A landscape with many peaks, sampled at points; each row gives a point and its height.
A climber steps from a point to whichever of its 2 nearest points has the largest rise for the distance, and stops where none of them is higher. Distance is the straight distance between rows; heights are no part of it.
K369 h=1.23: [ 93 120 134 190 132 108 107 100 142 101 101 122 146 133 124 134 135 124
  83 168 121 132 112 118 144 144 132 125 157  83  90  85 112 131 140 171
 129 179 101 157  70  50 138 134 103 157 112]
K731 h=1.53: [ 90 124 119 152 156 138 101 105 143 154 104 139 147 138  98 141 126 126
 114 152 154 175  77 140 142 155 138 117 161 100 132 118 132 117 140 121
 168 149 135 128 101  93 123 124 107 125 106]
K156 h=2.82: [ 93 146 136 155 125  83 138 125 124 107 109 102 121 129 161 102 150 144
 101 130  85  79 119 131 135  86 170 151 142 108 101 111 102 145 142 182
 107 168 110 179 116  86 140 152 160 135 115]
K360 h=2.40: [106 139 135 143 116 108 149 131 118  99 124 107 106 127 158 102 144 147
 102 116  72  79 130 129 121  94 155 139 125 109 115 108 108 137 136 173
 115 146 139 168 147  96 129 147 169 127 131]
K473 h=3.01: [116  85 150 120  97 148 160 193 131  86 169 102 122 121 159 145 149 115
  85 169 113  89 108  98 119 116 117 164 166 117  66 133 107 134 119 133
 108  80 117 126 130 139 113 145 112 179 151]
K739 h=5.76: [162 135 134  79 141 160 138 172 102 144 135 136  94 124 132 110 106 140
 145 105 131 127 143 129 124 139 134 128 119 164 162 158 138  98 112 110
 151 114 158 106 201 165 105 129 163  97 139]
K427 h=2.78: [122  95 155  94 107 158 132 126 136  99 185 133 136 116 143 162 123  88
 148 163 146 136 122 117 104 165  48 108 125 115  99 138 133 160 113 109
  77  71 102 123  71 156 137  92  68 142 161]
K171 h=3.81: [156 139 115 140 108  59 157 145 147 174 152 113 151 148 144 161 139 139
 149 109 155  94 103 113 141  89 169 198 175 162 142 141 113 117 135  82
 115 102  94 108 114 200 162 122 132 135 108]
K304 h=5.30: [ 89 131 129 134 182 108 116 169 163 181 130 124 140 144 120 138 110 130
 121 174 191 140  50 155 122 177 161 119 177 117 143 137 115 111  96 105
 150 159 130 125 132 130 121 154 115 115 115]
K251 h=4.86: [126 141 116 135 128 105 115  56 146 128 116 156 135 146 120 131 114 120
 149 123 168 148 131 115 148 139  87 106 123  96 149 109 154 136 130 111
 118 142 124 130  67 134 161 109  83 110 121]
K422 h=0.36: [130 108 129 129 103 164 136 109 101  90 147 128 142 102 154 128 143  94
 120 138  90 113 163 104 122 125  80 120 104 113  89 110 122 149 119 136
  93 107 126 134 102 106 129 128 110 149 158]
K67 h=5.96: [129 131 138 116 119  82 148 140 152 128 154 127 127 143 143 154 128 140
 141 156 162 104  87 106 132 141 114 148 177 118 136 151 119 145 110 101
  94 115 119 112 103 162 143 124 107 138 129]
K823 h=0.82: [ 84 140 110 169 118  95 112  43 144 123  98 151 158 124  93 135 145 130
 108 119 136 152 120 137 158 104 150 136 139  93 106 102 136 123 166 151
 144 151 117 154  72  88 154 122 114 142  91]
K621 h=5.11: [147 134 134  86 139 164 124 158 112 147 135 131 117 128 113 131 112 124
 148 120 152 139 118 134 131 148 126 116 140 157 152 163 132 104 104  96
 150 105 146  99 154 170  99 132 144 115 126]
K98 h=1.89: [ 99 109 109 146 114 134 116 114 161 142 127 150 166 133  80 176 136 115
 110 153 161 163  92 126 142 138 140 148 180 111 104 128 120 139 151  98
 131 118 125  97  80 127 134 129  87 159 101]
K102 h=4.17: [102 139 132 170 157  56 144 139 164 161 118 110 162 142 133 130 154 147
 122 144 170 113  73 126 130 122 172 166 165 113 117 132 109 137 132 130
 106 173 100 142 108 129 151 148 145 133 108]
K280 h=0.99: [123 117 138 148 157 164  70 138 119 112 108 125 129 124 120 104 135 121
  87 141  84 180 112 159 123 149 140  76 106 112 124 110 114 127 139 171
 175 168 145 142 149  34  97 142 127 131 141]
K175 h=4.97: [145 144 167  86 142 101 142 162 146 138 167 118 125 132 181 122 101 125
 144 160 174  90  87 112  92 179 119 113 159 108 160 135 125 124  71  94
  95 122 123 138 159 145 125 126  94 102 160]
K901 h=1.52: [147 159 139 117 144 103 125 130 105 126 119 119 114 142 179  82 110 141
 149 113 119  85 147 130 121 125 124 105 100 121 152 129 140 125 115 152
 130 149 142 171 166 108 115 144 153  87 133]
K641 h=2.77: [101 115 134 163 106 100 179 145 153 118 128 102 149 117 113 152 162 123
  83 111  97 124 115 134 122  83 212 187 156 147  80 138  98 131 164 134
 103 133 111 117 135 135 122 149 169 166 111]
K256 h=5.34: [124 135 152  90 139  92 146 158 161 135 164 126 124 141 158 147 108 132
 148 167 188 102  73 108 116 159 123 128 175 126 145 153 129 135  74  98
  97 115 128 118 142 163 133 119  98 117 144]
K310 h=2.10: [ 94 120 124 151 106 108 137 143 160 139 132 123 159 137 106 167 137 122
  98 161 162 137  93 113 139 132 143 159 183 109 100 135 112 142 138 109
 109 126 112 114  88 132 144 129 110 160 108]
K201 h=1.22: [141 136 141 129 130 160 120 155 118  87 140 109  90 117 164  78 131 155
 129 119  63 129 173 149  95 119 145 106  60 114 139 133 126 136 122 169
 147 128 164 148 214  71 116 150 154 135 162]
K919 h=4.57: [113 147 110 157 117  65 139 106 143 146 115 120 154 139 124 134 149 135
 123 113 131 111 104 125 135  91 173 160 160 135 124 119 114 129 147 127
 120 140 103 133 101 136 147 130 143 138  97]
K976 h=5.18: [ 95 136 108 183 119  60 124 101 174 134 127 134 160 140 120 154 139 145
 120 149 173 131  96 110 149 124 143 150 178  99 116 113 125 147 131 130
  99 155  96 125  60 112 176 120 101 149 101]
K937 h=1.79: [171 124 149  98 130 183 133 159  83 112 139 127 109 122 154  92 121 124
 137 115 105 113 187 130  94 135 111  99  75 137 150 127 136 131 103 134
 125 105 150 135 175 123 119 112 147 114 169]
K424 h=2.37: [ 90 127 110 160 153 104 128 126 140 150 101 128 158 131  91 147 147 134
  99 109 134 155  85 139 138 122 180 154 160 126 110 128 111 117 156 135
 163 148 121 125 117 118 122 145 150 140 100]
K240 h=5.44: [125 120 123 133 143 130  95  58 140 146 114 172 123 146 103 127 120 120
 157 129 186 179 114 142 154 139  94  91 124 103 154 117 171 128 137  96
 144 130 128 122  74 136 137 100  82 104 123]
K586 h=3.30: [111 141 103 146 108 113 117  80 124 108 101 141 131 114  94 131 132 148
 125  84  94 136 153 135 146  84 156 151 109 138 125 130 130 125 173 153
 150 126 125 137 126 118 131 121 159 132  95]
K749 h=2.62: [125 104 138 125 102 139 153 151 129  95 147 121 130 116 146 142 136 110
 113 155 108 100 124 100 118 122 109 143 154 115  88 125 111 143 122 122
 105 113 121 123 118 123 112 137 117 153 140]
K303 h=2.04: [141 145 126 116 134 126 102 109 100 122 100 129 115 135 130  91 103 129
 150  97 121 119 192 133 141 114  94  98  74 127 147 123 144 149 136 165
 138 136 143 166 140 113 124 123 151  89 129]
K961 h=1.20: [131 128 134 139 152 160  84 140 119 115 112 132 134 118 136  98 116 114
 107 134 114 155 116 142 119 158 121  86 118 110 131 115 128 125 113 142
 154 153 143 141 143  60 103 127 111 121 140]
K456 h=2.18: [163 108 143  92 119 171 149 119  79 107 152 122 141 116 151 115 135 102
 154 131 118  99 190 115 108 134  55 110  81 139 124 108 151 149 112 128
  88  89 110 136  93 172 162 115 106 114 177]
K69 h=2.89: [155 118 120 116 107 154 139 111  78  87 132 120 112 119 147  96 115 135
 149  90  64  85 216 121 123  96  94 128  49 139 125 109 152 150 130 160
 102 107 125 152 132 133 153 132 153 118 154]
K703 h=4.53: [151 131 110 111 146 153 104  83 109 158  98 155 117 129  95 114 105 127
 159  93 170 156 170 134 151 119  93  90  86 145 149 122 169 122 134 127
 165 119 138 135 114 149 126 103 115  99 115]
K497 h=3.05: [123 109 144  98 109 139 129 112 146 108 174 151 123 128 121 169 106  92
 159 155 171 154 111 108 126 166  63 124 138 128 119 133 142 158 113  95
  89  94 102 114  65 161 141  82  60 133 147]
K860 h=3.17: [127 123  95 145 100  96 152 136 146 153 144 132 171 131  87 181 151 105
 125 114 150 153 102 144 133  88 179 179 177 151 116 142 108 123 152  78
 118 100 108  87 117 180 133 127 141 152 100]
K231 h=4.58: [137 126 158  87 134 136 149 185 137 119 164 116 113 122 174 133 119 121
 114 175 149  97  82 117  98 162 112 124 162 115 131 144 108 128  82 103
 116 103 121 131 146 143 102 133 100 125 153]
K295 h=4.23: [154 115 113 128  89 147 136 111 102 101 126 121  94 112 104 109 116 166
 147  90  46 103 252 133 131  87 116 143  46 163 130 123 159 135 146 159
 121 124 137 137 169 163 147 120 159 142 129]
K643 h=1.35: [133 155 139 130 147 102 124 136 121 121 124 116 134 139 190  72 110 134
 139 137 135  74 122 119 106 142 127 103 122  92 152 113 125 128 103 150
 115 154 130 174 158  99 129 145 126 104 137]
K445 h=6.93: [123 144 122 148 119  55 129 126 171 152 143 126 146 149 150 149 137 138
 135 141 169 105  89 106 145 127 143 161 181 123 136 128 129 143 127 105
  86 132 105 112  88 152 169 125 115 135 121]
K626 h=5.47: [175 119 137  87 116 180 151 169  89 119 146 121  90 113 121 110 119 155
 142 101  95 132 196 123 114 132 114 148  94 159 139 142 144 104 106 127
 144 100 158 103 194 169 123 117 164 132 148]
K673 h=1.24: [147 154 156 114 145 102 134 153 127 112 142 113 136 130 199  80 108 128
 139 147 145  69 108 116  92 153 112 103 144  93 151 116 126 136  79 127
 102 136 127 164 146 116 125 136 113  98 160]
K648 h=6.69: [155 122 140  81 127 160 150 181  99 131 133 120  75 130 144 114 121 155
 131 106 103 112 155 116 102 118 139 143 107 161 150 146 130 101 109 129
 144 108 170 116 221 152 108 142 169 106 144]
K762 h=2.09: [ 78 117 132 170 148 121 131 129 132 146  96 115 145 135 100 137 150 131
  83 126 106 149  97 148 124 130 182 146 150 126 106 119 108 116 163 164
 168 166 126 147 116  84 114 155 155 136 103]
K962 h=3.77: [148 156 120 147 111  66 127  76 137 106 132 123 140 143 157 118 122 133
 157 119 135  84 134  98 144 116  83 133 131 116 138 106 146 149 129 131
  82 136  96 133  71 135 173 120  95 115 122]
K879 h=0.78: [132 103 140 152 150 163  89 165 119 100 115 115 113 115 142  98 140 128
  80 136  63 155 116 163 103 157 136  79 118 119 124 110 109 129 123 169
 162 157 142 145 174  38 102 158 124 127 167]
K832 h=1.71: [149 133 134 111 116 123 157 142 103  99 130 111  94 137 169  94 119 150
 135 108  89  65 154 114 119 102 127 147 105 139 132 132 122 127 118 147
 123 122 147 149 183 129 124 147 164 113 144]
K408 h=1.10: [160 145 153 104 135 124 146 132 108 109 152 111 124 140 181  98 109 109
 155 139 135  78 132 111  98 153  91 107 116 108 145 114 132 132  91 118
  88 110 124 142 127 136 132 127 115 101 164]
K507 h=1.26: [134 135 133  89 168 142 122 174 132 176 122 131 104 142 142 128 108 120
 143 149 171 135  71 141 118 165 143 109 153 138 163 161 125  99  98  84
 155 122 137 109 174 147  93 153 125 101 136]
K619 h=3.43: [146 127 123 123 104 131 130 101  96 102 118 123 102 117 127  97 111 153
 151  86  71  97 228 134 136  84 103 125  62 145 129 113 164 144 146 168
 111 137 132 164 137 129 148 122 157 122 121]
K834 h=0.58: [158  90 139 140 146 187  93 162 113  84 139 106 126 104 155 107 142 114
  84 146  73 157 118 153  86 160 114  87 106 121 108 111 102 135 108 151
 134 134 142 136 157  45  96 146 111 153 175]
K348 h=1.48: [163 140 135 105 119  98 148 138  99 125 122 109  97 132 168  89  97 174
 156  85 103  67 175 122 129  96 112 148 102 158 157 135 147 123 116 146
 126 128 135 155 178 151 131 138 158 101 133]
K687 h=0.69: [113 123 142 152 130 139 102  91 133  95 123 128 151 114 138 112 133 103
 112 159 123 143 125 118 131 150  80  96 120  74 107  87 133 147 116 152
 115 157 121 164  77  74 144 113  82 139 145]
K616 h=6.12: [158 113 142  85 138 171 140 107 118 158 125 150 113 141 101 146  99 109
 178 113 180 154 140 135 140 151  86  94 123 160 154 135 159 127 112  86
 120  94 125 105  99 199 137  89  93 107 137]
K421 h=3.37: [144 111 135  95 121 192 143 165 111 107 147 120 103 110 134 132 136 121
 114 122  99 133 132 116 115 130 121 141 123 144 109 138 102 116 119 120
 131 100 150  98 164 135  97 133 144 138 144]
K49 h=4.76: [150 154 107 133 117  60 137 104 139 157 136 117 128 148 152 136 118 133
 169 103 152  83 115 123 154 120 125 156 151 148 160 137 141 123 130 107
 111 126 107 124 100 169 161 124 117 110 114]
K155 h=2.19: [128 125 109 137 102 170 115 113 121  95 130 134 101 100  81 129 145 136
 113  96  57 160 194 131 137 105 147 129  82 149 112 136 132 115 162 148
 144 125 154  99 155 129 109 122 154 159 113]
K517 h=1.51: [148 136 140 118 141 153 112 146 103 103 123 114 101 130 156  80 124 137
 144 110  95 117 178 142 104 118 115  95  62 125 152 127 133 138 116 163
 129 133 155 147 180  88 108 136 151 112 160]
K683 h=1.55: [128 154 115 115 153 125 105 131 120 162 107 135 121 146 130 110 113 138
 147 105 155 134 102 138 141 139 130 107 124 142 170 148 141 105 123 123
 161 136 142 130 157 127 102 137 151  98 114]
K436 h=1.36: [107 143 132 142 162 139  84 117 131 140 109 136 130 129 118 116 115 114
 119 137 151 157 100 149 134 158 126  85 130 100 138 123 124 120 123 138
 164 160 133 137 122  79 110 135 115 118 119]
K645 h=2.90: [124 144 112 131 125 134  95  85 115 117  97 148 112 113  86 116 135 146
 132 103  96 164 192 144 146  96 120 110  59 129 137 133 151 135 181 170
 158 141 154 141 142 109 110 112 150 115  93]
K387 h=2.55: [149 123 138  80 146 191 116 158 127 131 149 133 117 103 127 130 124  93
 125 140 136 167 107 134 110 167 102  87 126 147 131 146 120 125 111  97
 134 109 141 103 141 124  94 117 114 123 143]
K228 h=2.88: [107 117 125 171 117  76 169 145 164 161 132 113 183 128 104 177 151 111
 108 114 162 155  92 145 126 101 195 189 184 135  96 132 104 129 149  91
 121 128 104 110 116 162 146 130 139 161 105]
K698 h=2.45: [163 109 130  99 102 152 154 118  67  98 139 117 132 123 158 103 120 129
 154 109  90  77 209 109 111 112  72 128  73 145 120 100 156 145 112 147
  82 104 120 149 116 159 164 136 129 119 165]
K963 h=3.91: [101 138 117 156 109  93 138 101 134 122 102 116 134 123 115 133 144 138
 112 103  95 114 129 128 143  87 168 152 136 133 111 127 112 128 162 157
 127 139 125 146 116 109 137 134 164 133 102]
K164 h=1.30: [188 134 149  93 128 116 155 151  91 119 134 103 106 135 180  91  88 154
 171  99 120  59 183 114 108 112  93 129  96 148 159 123 151 126 105 137
 116 115 124 167 170 163 151 130 145  92 155]
K756 h=5.25: [105 137 109 195 111  41 140 108 163 160 134 122 177 122 135 150 162 136
 116 117 147 111 100 123 136  84 190 183 165 129 111 107 114 135 153 117
  99 145  77 137  73 130 179 126 133 150  95]
K550 h=4.15: [122 158 119 129 125 111 124 103 132 122 127 138 137 140 137 129 117 120
 140 137 149 113 116 114 141 137 112 126 148 112 134 125 131 134 116 114
 116 140 123 133 101 128 137 125 113 132 122]
K916 h=5.49: [173  98 120 102 100 166 155 128  84 101 142 123 103 114 118 121 112 164
 148  81  58  97 249 111 129 106 110 161  72 171 116 116 163 126 140 147
 106 103 134 117 161 185 156 122 156 161 147]
K676 h=4.68: [105 135 111 133 129 137 124 142 136 143 115 134 122 114  73 140 140 146
 123 100 101 158 127 146 135 115 177 149 110 159 130 161 117 106 171 154
 168 127 151 111 176 134 100 138 182 139 112]
K63 h=2.05: [120 135 130 129 112 123 145 133 113 103 118 121 116 135 147 109 135 132
 119 128  94  95 133 110 131 106 141 141 131 125 127 124 119 130 128 147
 125 134 134 141 150 115 120 146 159 132 125]
K199 h=3.24: [ 92 118 124 152 101 112 167 125 140 115 117 111 135 105  85 147 155 139
  97  92  72 130 138 142 123  76 201 179 139 154  93 142 105 123 176 146
 129 121 123 112 141 134 123 140 183 163 115]
K23 h=4.61: [101 137 107 158 131  89 114  92 156 140 120 140 147 143 120 145 131 125
 128 141 162 131  83 116 139 139 125 130 159 103 138 114 129 131 126 125
 119 154 119 136  82 114 157 124 106 139 113]
K168 h=3.74: [137 136 117 126 111 115 140  99 135 115 143 143 143 140 121 143 126 112
 152 131 148 135 129 109 146 130  93 130 149 125 129 124 135 141 126  98
 106 109 111 106  86 149 137 106  98 130 123]
K91 h=1.76: [138 159 123 120 136 104 104 124 102 128 103 126 105 136 154  87 107 154
 158 104 118 113 180 150 137 115 116  96  67 133 173 134 148 141 131 170
 148 147 158 179 182 103 104 129 155  90 122]
K537 h=2.63: [ 87 124 105 164 139  87 150 126 140 171 117 130 181 131  92 165 157 124
 119 103 158 159  81 149 138  98 193 169 158 139 110 130 108 127 153 101
 146 134 110 117 116 145 139 137 152 138  94]
K5 h=1.33: [133 128 131 133 120 160 126 156 120 108 131 121  85 115 124  93 140 157
 117 110  56 147 161 138 124 111 154 115  76 127 137 136 122 131 143 175
 156 133 163 130 199  95 111 144 166 143 127]
K447 h=3.47: [146 129 106 147 110  72 154 138 140 177 140 132 172 139 118 181 139 121
 146 103 167 133 101 139 137  88 180 189 175 160 142 138 113 114 142  77
 119  95 112  91 120 208 156 126 136 142  97]
K255 h=5.99: [109 142 111 178 120  27 131 111 176 165 145 129 170 139 136 153 151 138
 131 138 169 122  93 110 140 107 167 169 180 121 126 121 116 149 133 106
  95 137  94 119  70 142 184 114 124 142  98]
K500 h=5.32: [147 140 104 139 106  51 126  81 151 157 142 142 135 162 146 141 119 139
 172 113 169  99 116 107 149 130 114 144 144 133 160 118 144 142 118  94
  86 128 101 114  73 168 181 110  98 116 121]
K688 h=3.36: [113 114 118 121 104 124 122  85 155 113 157 155 132 134 110 167 119 108
 141 145 158 150 112 112 142 145  92 125 153 107 111 125 141 152 132  94
  91 106 104 103  62 149 145 101  64 145 122]
K309 h=5.72: [ 98 138 123 127 169 115 103 132 160 172 126 139 130 154 131 136 108 127
 147 163 187 150  51 138 120 171 137 101 163 121 157 150 133 117  88 101
 142 139 137 125 125 127 131 129 102 117 125]
K147 h=4.28: [139 136  96 148 103  72 118  39 144 139 119 143 150 148 131 130 127 125
 163 108 148 109 138 113 154 114  96 126 116 114 134  99 159 138 147 119
 108 135  97 130  65 145 175 116  80 114 119]
K196 h=1.13: [178 131 154  98 118 126 161 143  86 103 142 105 123 122 184  92 111 123
 156 126 116  66 156 119  98 124  91 125 108 124 148 116 138 127  84 123
 100 109 124 154 159 143 143 134 133 100 172]
K382 h=2.49: [140  96 138  98 108 173 143 118 106 101 165 132 140 110 139 141 137  91
 135 146 128 119 163 113 107 147  51 115  95 127  99 115 136 157 118 114
  79  69  99 123  74 159 145 103  88 142 171]
K955 h=4.50: [170 108 132  97  96 160 169 149  85 103 148 111  78 119 135 115 114 170
 139  95  66 100 222 115 120 106 127 161  79 160 130 128 148 112 113 141
 130 100 156 116 198 170 144 132 173 138 148]
K984 h=0.24: [148 104 134 124 113 190 123 121  99  81 147 116 135  99 142 128 148  92
 103 136  83 140 162 124 117 126  95 108  71 126  88 112 119 141 107 143
 107 103 130 128 121  99 125 119 127 152 167]
K599 h=4.04: [135 134 114 126 146 152  87  83 120 138  96 160 122 131  99 112 121 125
 138 113 147 174 153 146 156 123  99  80  74 129 156 116 160 121 163 141
 163 133 141 140 111 108 115 101 119 100 114]
K359 h=4.54: [ 88 124 132 169 174  73 147 160 164 175 119 119 161 150 127 146 149 138
 104 157 178 131  65 135 125 151 176 153 185 123 112 131 106 126 131 128
 137 161 109 126 113 125 141 157 136 143 105]
K783 h=3.82: [132 114 136  91 122 158 160 186 127 118 141 115 107 128 144 139 139 120
  99 152 105 118 101 110 111 122 142 150 165 144 112 143 103 110 112 118
 129 108 143 107 175 141  96 151 145 128 140]
K882 h=4.92: [ 92 121 135 142 165 118 130 174 163 167 128 118 146 142 119 153 139 129
 114 163 172 135  61 140 121 157 156 142 186 120 117 142 115 125 120 107
 144 151 118 111 120 132 126 156 118 135 116]
K803 h=6.77: [141 130 137 101 152 154 126  96 133 160 129 151 122 138 119 147  99 114
 172 137 183 151 120 133 132 161  80  76 126 134 169 141 152 133  99  84
 117 114 123 112  93 172 139  90  84  95 129]
K459 h=2.43: [106 115 139 158 105  80 179 153 155 124 124 100 140 117 143 142 165 133
  82 138 120 104 109 120 112  82 185 205 173 133  66 126 101 138 152 122
  93 138  91 127 114 139 126 156 168 158 114]
K555 h=1.75: [133 153 116 117 132 116 125 131 111 138 112 125 119 139 129 116 129 130
 142 111 127 108 125 125 142 119 136 132 122 140 142 147 128 125 139 134
 144 128 136 128 153 128 116 139 155 111 121]
K401 h=3.72: [ 89 127 139 179 141  76 143 139 159 133 108 110 153 132 137 130 150 133
  93 160 138 111  93 129 131 124 174 156 176 114  92 110  99 136 145 154
 118 177 100 144 100  97 145 145 140 150 103]
K886 h=1.77: [ 85 109 149 182 154 118 134 161 142 130 102 106 126 131 116 141 148 130
  66 163 104 142 104 160 130 143 184 144 160 108  82 110  88 118 145 185
 161 191 106 141 115  66 112 163 142 133 117]
K915 h=1.01: [ 93 131 125 178 131 113  98  69 142 116 106 155 147 132 104 127 126 126
 105 149 139 151 112 134 155 138 117 123 147  72 106  94 132 124 144 150
 134 166 119 152  67  75 146 130  91 144 104]
K207 h=6.06: [117 133 138 118 148 140 106  85 146 165 124 160 121 137 111 140 102 113
 154 150 191 173  91 137 131 166 100  84 135 110 149 139 147 134 111  91
 142 123 141 112  94 136 125 102  87 104 133]
K64 h=3.87: [ 97 130 112 155 109 117 143 129 136 138 115 123 130 105  64 152 151 144
 115  87  81 158 139 147 128  84 203 166 124 159 115 148 105 112 183 152
 159 131 136 104 157 145 116 131 195 147 101]
K396 h=0.40: [145 108 145 128 132 203 101 133 115  89 134 125 135 101 136 110 145 105
 100 139  85 163 143 136 112 137  91  91  89 123 109 113 115 139 114 148
 129 119 147 121 132  71 103 119 118 149 159]
K755 h=1.82: [129 130 118 111 117 164 128 136 128 124 126 143 126 123  88 151 132 115
 115 122 121 145 126 125 139 134 143 135 148 153 126 153 113 111 142 108
 144 108 140  95 137 150 102 128 143 134 114]
K12 h=6.00: [121 135 106 140 108  58 122  91 174 141 154 147 143 157 133 165 122 137
 157 139 170 115 104 101 138 124 120 153 170 118 138 135 141 160 119  93
  82 121 106 110  70 162 177 113  87 124 117]
K820 h=5.51: [157 123 125  73 133 182 140 140 118 148 141 141 120 126 104 149 109 113
 163 128 159 154 131 129 140 151 102 112 134 168 149 143 138 109 102  67
 124  96 125  96 125 192 115 109 118 122 131]
K430 h=3.00: [166 103 149  71 133 208 129 190 101 113 164 118 112 105 148 131 140 118
 106 145 102 137 132 139  89 147 116 109 121 140 123 136 105 118  96 102
 129  93 152  97 183 119  86 128 133 134 168]
K699 h=0.85: [104 134 140 161 139 128  99  62 139 112 102 153 153 128 123 113 121 113
 122 148 159 151 121 132 147 143  82  91 126  66 123  90 145 124 143 135
 132 163 136 147  61  73 146 109  69 126 128]
K685 h=4.27: [162 140 121 131  94  65 156 121 141 148 140 118 142 144 154 146 128 134
 154 116 131  78 122 108 147  96 132 173 164 149 141 128 129 124 131  97
  87 107  96 113  92 178 163 125 127 132 120]
K416 h=1.47: [ 83 114 143 184 141 123 105 136 132 119 102 120 147 130 118 138 132 138
  65 175 112 138 114 138 137 142 159 136 158  96  85  89  99 125 127 185
 153 179 101 140  89  45 130 158 116 140 108]
K554 h=2.03: [167 120 136  89 127 192 126 144  89 109 128 137 111 111 123 118 127 112
 141 115 106 133 172 121 116 124 100 106  80 151 133 137 145 127 124 130
 130 111 146 115 154 144 113 105 143 123 143]
K321 h=7.07: [144 138 117 106 136 169 107 154 112 139 114 131  96 125  94 108 126 153
 143 106 113 158 175 153 126 126 136 113  67 154 163 166 140 109 142 148
 177 132 170 112 195 134  99 118 160 121 117]
K694 h=1.16: [150 144 148  79 161 148 131 168 123 166 139 139 106 126 149 115  98 118
 149 143 173 126  89 132 109 173 116  80 137 132 172 151 128  99  81  75
 143 115 133 117 155 157 103 127 110  88 143]
K45 h=3.41: [129  92 154 104 118 161 156 207 146 108 159 105 115 124 145 155 138 126
  88 176 133 110  90 113 109 143 133 159 175 128  90 148  96 124 117 118
 123 100 127 121 155 139 102 152 115 155 150]
K968 h=1.38: [109 139 108 112 167 142 103 167 125 180 113 137 120 139 134 119 111 119
 141 123 161 154  71 149 125 165 154 106 141 131 166 156 125 102 115 102
 180 138 145 120 163 124  95 154 132 101 125]
K405 h=1.69: [ 91 116 114 158 131 141  99  87 154 148 110 157 160 122  77 168 127 118
 107 152 161 196  83 147 161 143 131 126 164 105 116 115 129 117 146 104
 167 130 129 111  83 109 130 113  85 145 106]
K884 h=2.08: [103 136 120 144 126 131 124 136 140 131 106 129 141 138 101 140 141 116
 106 128 119 142 109 128 144 123 151 140 152 138 126 134 115 123 148 131
 143 129 131 120 119 123 121 135 143 130 110]
K888 h=2.39: [146 128 126 116 127 149 104 105 102 121  97 141 103 123 103 104 116 133
 145 104 111 146 214 140 143 110  96  98  48 138 151 126 163 143 157 159
 147 137 149 144 154 126 124 101 139 111 123]
K188 h=3.51: [143 135 103 132 131 145  95  60 115 137  88 168 122 119  69 126 124 145
 141  97 143 182 187 145 160  99 120 105  68 138 131 126 168 111 186 146
 174 140 137 138 121 123 113  98 125 117 104]
K90 h=2.74: [109 128 100 141 101 152 111  81 127 104 118 148 124 108  72 150 142 127
 112  87  86 162 165 136 147  91 151 142 102 136 109 131 133 112 179 146
 145 115 136 108 136 126 116 120 154 142 104]
K267 h=4.21: [140 136 144 104 131 150 141 178 125 133 139 118 116 130 159 127 133 124
 115 153 134 105  91 123 103 147 131 128 155 125 127 145 109 115 107 112
 129 119 136 110 170 133  94 148 121 113 152]
K349 h=0.53: [124 118 125 148 116 145 116  99 123  80 139 123 145 112 148 121 137  97
 107 145  97 114 144 104 130 141  78 121 115  93  96  93 119 149 117 150
 104 131 118 158  94  87 126 135  99 145 154]
K428 h=3.28: [ 95 146 133 174 134  75 133 122 148 113 109 106 148 131 154 111 146 145
  93 160 110  82 104 120 133 125 153 134 158  95  98  95 100 140 132 174
 101 184 104 174  95  84 150 144 141 139 110]
K873 h=2.75: [154 110 148  68 149 203 128 200 128 129 164 117 110 113 147 133 129 103
 115 159 132 155  95 144  90 173 109  96 143 149 124 148 117 101  97  82
 143  94 134 102 175 124  81 129 106 125 156]
K712 h=5.63: [111 142 117 124 130 155 107 133 124 137 110 141 102 115  77 132 145 148
 135  98  95 168 148 149 140 122 161 123  77 151 156 164 133 114 159 147
 179 140 159 110 184 128  98 127 173 130 109]
K38 h=5.77: [150 131 111  96 143 166 101 131 104 157 105 152 109 135  93 125 115 141
 157  99 152 160 152 142 139 133 124 109  84 170 165 157 154 106 137 121
 171 128 162 115 171 155  99 115 161 108 108]
K42 h=2.34: [102 103 134 146  99 121 145 154 146 111 145 117 139 125 123 153 139 110
  95 169 135 115  97 101 134 131 123 141 180 115  81 121 108 138 137 120
 105 122 110 122  95 126 122 142 112 167 129]
K10 h=2.33: [149 128 129 103 136 193 111 123 111 117 135 132 126 118 116 127 129 106
 130 125 115 161 133 125 125 139 103  98 115 142 117 128 125 132 124 117
 131 111 148 111 129 124 104 110 128 120 132]
K809 h=5.48: [101 134 132 116 168 121  97 117 152 158 122 144 126 147 124 126 103 105
 145 169 186 158  69 138 127 186 112  87 150  93 158 128 137 128  87 111
 140 149 140 132 104 103 118 115  77 111 131]
K454 h=1.70: [124 133 115 134 109 155 140 142 123 119 132 122  92 108 100 116 141 153
 119 106  59 134 172 140 126 102 157 142  93 149 127 153 124 114 145 158
 154 125 166 105 185 126 113 137 186 149 122]
K664 h=5.05: [154 135 119 100 164 160  94 119 106 175 102 147 110 135 108 114  96 126
 163 103 183 163 142 142 139 149 110  78  80 148 171 145 162 111 121 114
 170 115 144 125 146 156 109 103 126  92 121]

Call two points neighbours if one is among the 2 nearest of the other. Go from one point of each pair to the other, from neighbour to neighbour, staying as high as possible. Name the lowest point that can't be avoided.
K803, K445 => K962
K321, K445 => K459
K916, K803 => K955
K309, K803 => K809
K803, K648 => K621

Where does a climber stop that starts at each point below?
K968 => K309
K310 => K445
K408 => K321
K447 => K445
K164 => K309
K396 => K445
K459 => K309
